Points, in no order, along strands that fork, close into loops and pass close to each other.
Points whose rows are less than 48.7 apart are linked; no others are. Some points are linked to none.
k_689: 2  -9  -7  18  20  -3  7  29  -2  -38  -1  -7  61
k_800: 30  1  -56  30  9  6  13  3  -7  -2  35  -12  -27
k_232: 30  11  28  6  5  -16  -31  28  -48  15  -12  12  39
k_785: -26  -18  19  -10  -12  5  -19  -27  20  20  -5  20  -77
k_764: -11  -26  20  -17  -11  9  -21  -37  5  13  4  27  -72
k_913: 25  -1  -32  11  19  16  10  19  6  -18  19  -4  47
k_958: 19  18  29  -25  7  15  -20  5  -16  -7  34  37  16
k_277: -1  -36  -43  21  22  1  9  -35  -5  -15  -12  -12  -7
k_478: -4  -30  5  19  26  0  3  -16  -12  -53  -5  9  30
k_345: 1  -16  17  -19  -6  5  -18  -40  -16  14  6  27  -59
k_94: 27  -4  -31  -2  14  28  18  13  19  -7  27  4  25
k_614: -17  20  3  -3  -8  -31  -3  -18  -28  11  -27  -17  -8
k_14: 7  -10  -30  40  6  -19  25  37  -3  -12  -22  -36  37
k_797: 12  11  36  -24  -5  21  -10  3  9  -2  34  36  -6
k_445: 4  -9  -32  7  -2  20  25  16  45  25  12  -3  -22
k_604: -5  2  50  11  -21  22  -28  -6  43  5  19  23  -29
k_5: 34  -2  -36  8  7  27  23  25  24  4  36  1  9
k_546: -17  -40  -15  2  13  -7  -9  -59  -19  -31  -19  -1  -20
k_283: 0  18  0  -20  5  5  -1  7  -2  -15  11  -1  38
k_432: 5  -4  -12  12  -13  27  19  34  64  20  17  -4  -3
k_979: -22  -18  -20  -11  8  -4  -2  -50  -10  -8  -16  -2  -28
k_495: 7  -18  11  -17  0  1  -23  -54  -35  -2  2  20  -39
k_654: 7  -4  -17  -16  8  25  15  -3  23  -6  20  8  13
k_787: 2  0  31  16  6  -27  -11  -13  -43  -14  -21  5  3
k_369: -23  16  -19  -23  -10  -6  16  -1  15  22  -11  -17  -5
k_577: 7  21  42  -10  -30  1  -12  24  14  39  4  11  -28
k_589: -4  22  10  -11  -9  -22  -7  -18  -29  30  -19  -4  -23
k_704: -2  30  9  -24  -8  -5  -12  35  -14  -9  7  -14  48
k_465: -31  -19  22  7  -12  15  -26  -24  49  7  0  16  -61
k_326: -3  -1  -4  -18  -3  25  16  3  35  4  18  8  -2
k_645: -23  -26  27  21  9  -30  18  -9  -25  -40  -31  -2  0
k_285: -23  -4  -29  10  8  -19  18  -19  -3  -3  -33  -26  5
k_163: -19  -10  36  12  -18  21  -26  -19  50  3  12  18  -42
k_716: -2  -16  40  25  8  -33  -1  -10  -46  -27  -29  10  -6
k_253: -28  3  10  17  -1  -42  4  -16  -29  -5  -43  -20  -9
k_777: -30  19  15  -8  -39  4  2  40  56  29  -5  -20  -14
k_463: -25  17  -4  -23  -24  -1  17  21  35  29  -6  -15  -15
k_481: 6  6  45  -12  -12  24  -12  3  27  1  30  31  -18
k_739: -18  9  -35  -6  1  -11  19  -5  8  14  -22  -26  8
k_135: -31  -3  -7  15  1  -33  14  -11  -12  -11  -41  -28  5
k_620: -17  -9  -17  -20  2  9  10  -29  13  5  0  4  -25
k_843: 28  24  23  -9  -6  -12  -22  19  -40  27  -8  5  22
k_461: -1  -6  -13  23  8  -12  17  35  1  -26  -16  -25  53
k_634: 3  8  -13  -10  -19  22  24  45  49  19  15  -14  13
k_512: 36  2  -42  21  2  19  21  23  17  7  43  -4  -16
k_145: -6  22  -17  -27  -15  5  13  31  14  12  1  -27  33
k_761: 8  -18  -46  12  17  10  16  -19  5  -2  1  -10  -1
k_494: 3  15  -26  -18  -12  14  21  36  27  14  8  -24  30
k_319: 6  21  28  -18  -22  -4  -4  7  -3  37  0  12  -29
k_212: 14  12  31  7  11  -17  -28  18  -42  -15  3  17  40
k_970: -7  -52  -38  22  21  -3  3  -45  -11  -28  -21  -9  -13
k_937: 46  -3  25  -3  22  7  -30  1  -39  23  0  42  29
k_674: 10  -7  -46  7  8  13  24  1  20  18  7  -11  -10
k_268: 13  -10  -43  51  11  -17  25  17  -7  -7  -14  -33  13
k_700: -2  34  10  -35  -21  1  -4  36  -5  8  10  -19  31
k_485: -37  7  -27  -14  4  -23  7  -29  -4  18  -33  -18  -30
k_160: 3  9  24  2  20  -5  -22  1  -30  -36  13  21  40
k_731: -8  16  14  -20  -12  -8  -2  -16  -9  29  -4  8  -36
k_394: -2  -47  -1  28  28  0  14  -11  -9  -53  -12  4  21
k_114: -5  -3  14  4  8  -15  -11  -38  -36  -19  -13  4  -7
k_683: 10  26  19  -11  -3  -13  -14  1  -32  5  -1  2  14
k_185: -3  28  42  -14  -41  4  -12  45  26  31  9  -4  -10
k_453: 36  15  29  -15  11  10  -30  14  -32  13  23  41  23
k_147: 6  7  -16  -5  14  8  7  14  2  -20  8  -6  50
k_962: -21  26  36  -4  -43  3  -12  39  45  29  1  -13  -14
k_80: 6  -11  15  -7  9  -2  -20  -47  -37  -16  1  16  -16
k_762: 27  -4  -51  43  15  -4  14  4  -11  -8  12  -21  -3
k_698: -3  -3  12  3  22  -2  -7  -9  -18  -43  3  13  35

A tip is a point with one link. Name the tips that can be reached along the links from each point below, in the order of the rows.
k_461 | k_326, k_620
k_453 | k_645, k_937
k_212 | k_394, k_683

A piece is all that can be reached along the links. How many separate loops has the piece of each point below (a circle has one, a figure eight two, a Y none), and how many tips (points with one link)?
k_800 | loops 1, tips 2
k_962 | loops 1, tips 0
k_80 | loops 0, tips 2
k_683 | loops 0, tips 2
